Points, in no order, along strands that fork, close into loops and pass close to each other.
(in the rows, 128 means zero)
Points whose rows are less than 134 apart are linked; no others are. Some points are linked to none.
<288>: [134 140 115 130 161  91 156 143 111 138 130 115 118 129  79 149  77 112
 112  79 211  55  89 153 132]
<461>: [120 137  99 158 111 105 156 135 121  86 153 129 139 175 153 140 110 136
 138 186  98 118 145 134 105]
<353>: [176 156 117 150  49 128 123 124 156  80 102 142 109 147 124 115 149 153
 147 105  99 125 163 124 163]
<967>: [153 113  79 182 119  80 195 124 154  75  85  85 112 145 137 135 129 154
 156 138 131 127  87 149  88]
<1032>: [179 148  62 123 138 125 152 113 162 105 129 113 150 153 106 125 136 149
 173 142 125  86 149 106 176]
<271>: [158 119 123 117 169 120  89 116 147 145 160 126 168 140 129 125 158 116
 187 178 109 119 111  71 175]
<1040>: [ 99  92 144 128 154 109 118 133 130 160 147 119  98  72  83 116 137  87
 104  98 131  92  72 103 103]
<544>: [156 134 145 121 150 159 126 162 151 118 104  76 109 165 150 137 131 169
 117 137 115 208 131 131 107]
<1060>: [149 125 151 105 188 166 103 140 138 149 127 122 133 141  92 167 161 162
 156 119 175 171 114 102 172]
<784>: [157 157 110 174  77 119 126  79 148  58  98 142 143 137 116 144 124 133
 137 114 182  79 146 185 115]
<429>: [129 106 108 178 106 116 154 148 128  67 115 113  95 161 137 145 169 177
 129 140 135 166  91 162  93]
<130>: [117 154 178 122  98 171 121 160 102 165 162 149 146 141 112 116 102 113
 165 109 166 174 153 143 128]
<69>: [ 99 136  89 147 112 119  88 118 126 158 156 122 155 107 155  87 196 125
 139 153  65 110 170 133  97]
<450>: [106 136 132 108  76  96 117 156  71 170 137 147  54  93 122 114  89 121
 131 101 135 114  59 130 123]
<172>: [152 138 187 100 154 144  87 134 135 198 164 130 145 138 152 104 146  95
 143 194 118 147 128  77 167]
<53>: [142 194 106 128 114 113 105 108 180  88  70  87 128  95 156  96 103 179
 172 132 111 148 165 124  91]
<115>: [184 119 114 114 124 172 145 134 136 146 116 109 137 195 148 125 172 131
 168 132 137 226 154 108 114]
<965>: [158 149 150 144 152 154 123 130 185 148 152  92 177 170 123 111 123  98
 163 154 158 146 184 132  85]
<388>: [101 141 138 152 141  89 130 127 156 148 128 153 152 122 106 142  68 142
 152 128 116  68 155 133 175]
<785>: [158 102 146 103 138 179 170 144 167 141 121 107 119 117 128 144  93 124
  99 111 107 143 169  81 116]
<499>: [140 139 111 149 135 124 120 111 171 135 137  98 169 143 131  91 149  97
 144 129 106 108 191 142  88]
<495>: [154  88 134 164  93 103 152  89 113  78 106 161 139 148 135 146 152 121
  79 100  91 109 139 165 157]
<359>: [143 157 138 122  82 162  86 113 140 136 119 154 120 106 107 110 166 162
 154 113 126 118 169 150 192]
<975>: [132 104 111 139 144  68 180 116 137 146  97 118 101 137 129 113 108 120
 105 151  63  90 124 172 124]
<903>: [160  87 105 160 106 101 119  86 137 110 113 126 138 186 147  99 201 114
 140 134  88 187 112 165  83]
<562>: [130 124 170 117 124 186 124 175 100 138 153 119 100 139 112 116 158  85
  60  85 163 162 112 139 113]
<905>: [160 100 133 154  86 110 112 124 112 130  91 159  95 147 130 152 175 125
  92  88 100 130 103 144 135]
<908>: [147 168 175 131 118 185  97 154 130 149 156 118 148 165 150 108 133 111
 127 165 158 185 162 144 106]
<846>: [ 93 120  97 102 127 109 160 119  76 110 133 141 132  73 115 127  79 107
 115  82 126  97  79 103 152]
<770>: [150 128 136 148 146 153 104 117 167 176 164 100 144 158 159  59 233 137
 170 214  97 196 133 127 110]
<983>: [121 137 109 119 123  99 113 145  50 112 127 133 140 167 140 138 147 135
 142 114 114 181  68 150 134]
<316>: [103 151 111 147 112 132  83  52 163  62 129 161 197 114 145 126 173 121
 161 149 135 101 169 130 144]
<705>: [130 140  96  92 125 133 132 162  72 148 163 133 132 151 130 159  99 100
 158 132 175 112 105 105 122]
<127>: [167 120  76 119 123 111 177  91 141  92  91 122 142 122 123 162  84 126
 149 127 124  81 125 110 150]
<633>: [108 122 149 137 102 160 147 121 111  60 138 156 100  80  96 163  91 141
  98 117 190  91  88 114 162]
<530>: [103 102 125 100 147 156 102 166  81 187 158 125  80 126 135 104 205 123
  86 141 117 132 113 134 140]
<1023>: [157 127 164 108 149 173 107 156 138 169 164 114 114 118  80 113 142  75
  69  72 169 110 134 113 138]
<870>: [ 97 151 109 109 108 139 139 105 100 100 133 128 168  83 115 110  94  82
 114  77 134 106 141 124 122]
<660>: [126  75 135 116 138 162 140 122  97 120 135 155 165 153 140 175 141 117
 120 126 134 175 158 112 144]
<1055>: [158 122 152 153  94 140 141 165 192 173 100  98  69 187  99  91 153 115
 149  97 114 178 113 157 120]
<775>: [123 133 205  88 123 154 111 147 119 195 168 152  99 124 117  86 109  94
 111 159 120 144 127  96 184]
<10>: [127 124 101 111 175 134 139 118 139 137 136 122 189 119 150 154 120 133
 167 143  89 139 149  52 155]
<613>: [103 164 131 157  94 141  94 163 126 157 178 119 154 113 160  83 151 118
 155 130  82 159 164  90 109]
<227>: [153  99 106 131 118 125 193 121 176  93  90 103 102  99 110 155  84 141
 111 126  93 104 141  82 128]
<220>: [167 127 134 103 136 131 140 110 120 149 130 128 133 167 105  93 145 104
 111 128 109 146 140 175 170]
<938>: [124 169 135 108 175  86  76 146 112 158 133 111 146 120 152 142 103 126
 114 117 116 100 120 103 121]
<94>: [ 71 134  79 137 153 110 155 102 105 137 104 129 151  95 135 131 131 174
 140 124 115 120 147 179 142]
<529>: [ 64  77 121 151  91 148 189 139  89 101 151 148  87  83 115 127 147 134
 116 133 118 129  85 143 123]
<194>: [ 80  97  86 139 111 130 176 161  79 142 180 124  92 111 113 111 139  94
 105 144 134  94  88 147  93]
<67>: [135 125 118 142 151  69 145 143 114 124 123 128 101 192 164 139 114 137
  91 180  85 128 114 168 108]
<945>: [129 148  98 130 118 127  99  76 168  80 110 159 194 152 182 161 147 157
 170 170 140  96 215 115 129]
<695>: [172 123 149 151  75 147 120 133 192 114 120 120 100 156 102  92 148 123
 165 119 105 165 135 122 136]
<370>: [147  71 151  71 177 186 158 159 132 173 129 122  95 131 123 161 126 112
  74 135 125 142 143  83 147]
<395>: [156  84 118 145 138  98 148 109 185 121  58 115 105 157 127 124 157 173
 147 139  84 162 152 163 132]
<815>: [ 98 135 159 141 137 163 121 100 152  71 122 139 142 106  83 151  95 156
 147 139 184 136 101 136 142]
<346>: [ 74 105 138 120 168 153 137 106 115 120 154 127 152 111 146 121 141 148
 115 212 105 147 152 147 129]
<21>: [ 91 107 155 172 110 159 174 175 160 151 147 132  92 127  95 119 114 155
 119 117 129 128 150 149 118]
<415>: [132  76 151 124 125 117 131 139 106 132 127 167 118 137 125 164 127 122
 120 106 124 129 110  89 152]
<389>: [121 167 122 126 122 141 116 126 132  95 177 125 175 171 170 145  96 114
 171 212 144 136 137 119 115]
<116>: [128 157 128 118 169 110  81 111  96 100 146 121 166 137 143 143 141 106
  84 131 128 109 113 136 130]
<563>: [140 182 136 106 153 148  88  97 169 105  89  84 162 115 169 100 125 163
 144 155 104 171 176 120 127]
<246>: [136 151 180  90 176 174  97 139 107 176 142 103 127 137 157 121 130 121
  71 161 151 179 142 151 104]
<616>: [103 161 143  74 153 150 101 111 116 110 157 160 152  84 125 161  66 110
 124 128 184  73 107  76 161]
<753>: [149 107 145 117 147 159  99 119 132 221 168 121 136 141 149 105 201 100
 163 198 122 161 137 122 101]
<383>: [119 112  83 135 112 127 133 160  79 151 185 130  99 158 138 102 203  94
  97 133 112 114  93 155 115]
<306>: [102 120 150 172 122 124 108  82 158  44 127 132 161  99 118 141 149 142
 127 143 123 113 126 127 130]
<956>: [118 139 157  97 132 151  81 133 147 182 126 156 116  53 105 151  89 145
 124  53 132  98 128  64 129]
<985>: [ 97 169 140 100 127 175 105 112 130  88 157 124 167  57 134 139  86 102
  96  89 150 117 136  76 107]
<612>: [106 121  99 108 165  98 147 125  99 199 103 132 125 124 133 140 117 143
 125 132 105  97 165 173 126]
<244>: [150 148  75 167 124  81 152 134 163  73 113  93 147 181 152 128 110 165
 174 162 127 128 156 138  88]
<714>: [115 145 149 153 125  99  89 134 102 124 111 161 123  84 129 178 102 141
  80  81 156  55 121 125 113]
<145>: [137 127 127 105  89 132 138 160  95 149 107 136  70 121  94 125 105 126
 150  71 157 160  70 131 123]
<581>: [187 146 100 123 107 129 132 110 125 113 109 138 162 216 154 119 145 154
 176 152 137 182 166 169 135]
<175>: [110  61 151 137 141 104 166 168 119 131 152 135  91 138 101 138 129  89
 100  96 117 132  59  87 139]
<63>: [116 166 120 101 130 126  72 125 137 172 119 120 108  64 146 133 116 132
 134 118 110  91 135  79 121]
<240>: [101 103 142 180 124  71 172 101 139 123  97 156 127  83 107 155  64 136
 144 108 125  82 105 141 135]
<502>: [124 129  90 142 126 127 120 131 148 122 163 117 121 112 102 127 150 131
 166 166 120  74 122  84 157]
<1084>: [113 170 131 110 155 124 113  97 159  79 130 107 206 117 168 115  89 129
 163 170  78 163 167  78 135]
<348>: [104 136 131 132  93  90 139 156  80 143 133 197 105  95 126 161  70 139
 100  79 166  39 118 125 167]
<682>: [154 134 136 182  92  93 145  91 145  72  71 126 135 125 115 138 112 110
  88  77 133  92 133 181 113]
<651>: [137 104 135  88 169 150 103 136 102 170 133 103  93 151 162 134 161 103
  77 178 103 148 112 134  82]
<532>: [130  98 140 152 135  97 180 142 160 121 100 129  89  82 103 164  56 139
  99  72 111 106  95  75 127]
<1013>: [123 116 120 114 145 124 138 155 144 219  98 125  82 119 101 116 139 160
 163 118 111 149 134 159 119]
<607>: [122 127 153  77 186 154 117 162  96 144 128 122 126 106  93 155 116 148
  95  80 174 148  96  74 178]
<568>: [ 86 129 115 111 159 111 128 170  52 123 182 119 114 114 120 122 113  90
  61 116 177  79  89 141 110]
<638>: [127 121 111 123 128 159 121 113 109  89 126 162 167 132 153 184 145 168
 132 138 159 115 177 122 144]
<340>: [111 137 156 111 109 181 153 119 133 130 151 152 151 122  82 119 103 135
 176 133 172 158 131 136 171]
<108>: [111 108 215  99 147 144  89 160 114 208 178 148 101 130  91  79 137  64
  83 118 157 116 116 137 143]
<1037>: [ 78 152  61 158 159 101 141 109 118  81 130  93 169  97 124 100 151 145
 137 141 116  96 113 162 112]
<875>: [158 152 115 133 113 115  89  84 148 107  79 140 140 169 140 102 172 183
 192 159 140 172 149 203 134]
<617>: [151 136 134 136 155 124 122 118 170 100  63  93 139 162 169 104 157 183
 131 142 103 212 186 141  99]
<208>: [139 125  99 138 115  84 123 127  86 124 130 122 167 175 148 133 147  94
 137 104 104 165 113 152  77]
<169>: [ 93 125 150 180 134 104  86 130 158  82 123 145 131  75 127 169 129 158
 103 112 124  74 109 109  96]
<250>: [ 97 133 167  49 174 159  97 142  90 154 146 145 123  76 116 140  88 110
  73 117 188 125 120  96 146]
<267>: [ 93 116 127  93 113  77 175 149  38 137 126 150  85  85 118 129  52 121
 114  86 182 110  44 126 156]
<701>: [136 111 134 131  81 192 148 183 143 165 132 112  63 173 124 109 155  98
 109 104 123 185 118 138 100]
<679>: [126 198 115 135  73 106 100  90 156  57  93 133 148  86 166 119  77 143
 151 120 104  97 163 122 138]
<996>: [138  95 102 196  72  84 187 105 133  64  82 153 128 160 166 128 145 161
 119 121  88 124 167 169 116]
<913>: [154 114  91 132 109  99 132 109 149 155  78 110 109 162 161  71 185 155
 165 123  59 199 128 169 103]
<92>: [112  87 141 129 149  86 155 132 119 149 122 122  84  93  80 151  84  91
  90  88 199  65  50 125  99]
<661>: [124 141 147  80 130  99 122 107 112 150 116 134 107  99 119 122  65  89
 126 158 145  81 105 157 131]

A piece is all that can be reached along the links. How many separate loops has the piece of each point below (a circle has one, a figure eight two, a Y none), and how many tips (points with one link)?
<1060> => loops 0, tips 2
<227> => loops 0, tips 7
<288> => loops 0, tips 8
<1013> => loops 0, tips 4
<938> => loops 0, tips 2

A fork is a point with three links, a tip a point with one. Leave the first point through the second and follow the links. Name the first fork or tip that comes.
<1060> / <607> => <145>
<775> / <108> => <359>
<145> / <450> => <1060>
<359> / <353> => <172>

Name the points in between on the shortest way along the links from the first point to the second, in order.
<53> / <1023> => <563> <1084> <10> <271> <172> <775> <108>
<568> / <1040> => <194> <383> <530> <651> <246> <908> <130> <340> <815> <306> <316> <945> <638> <660> <415> <175>
<227> / <875> => <127> <1032> <502> <271> <10> <1084> <563> <617> <544> <115> <581>
<145> / <607> => <450> <267> <846> <870> <985> <616> <250>
<983> / <753> => <208> <903> <913> <395> <617> <563> <1084> <10> <271> <172>
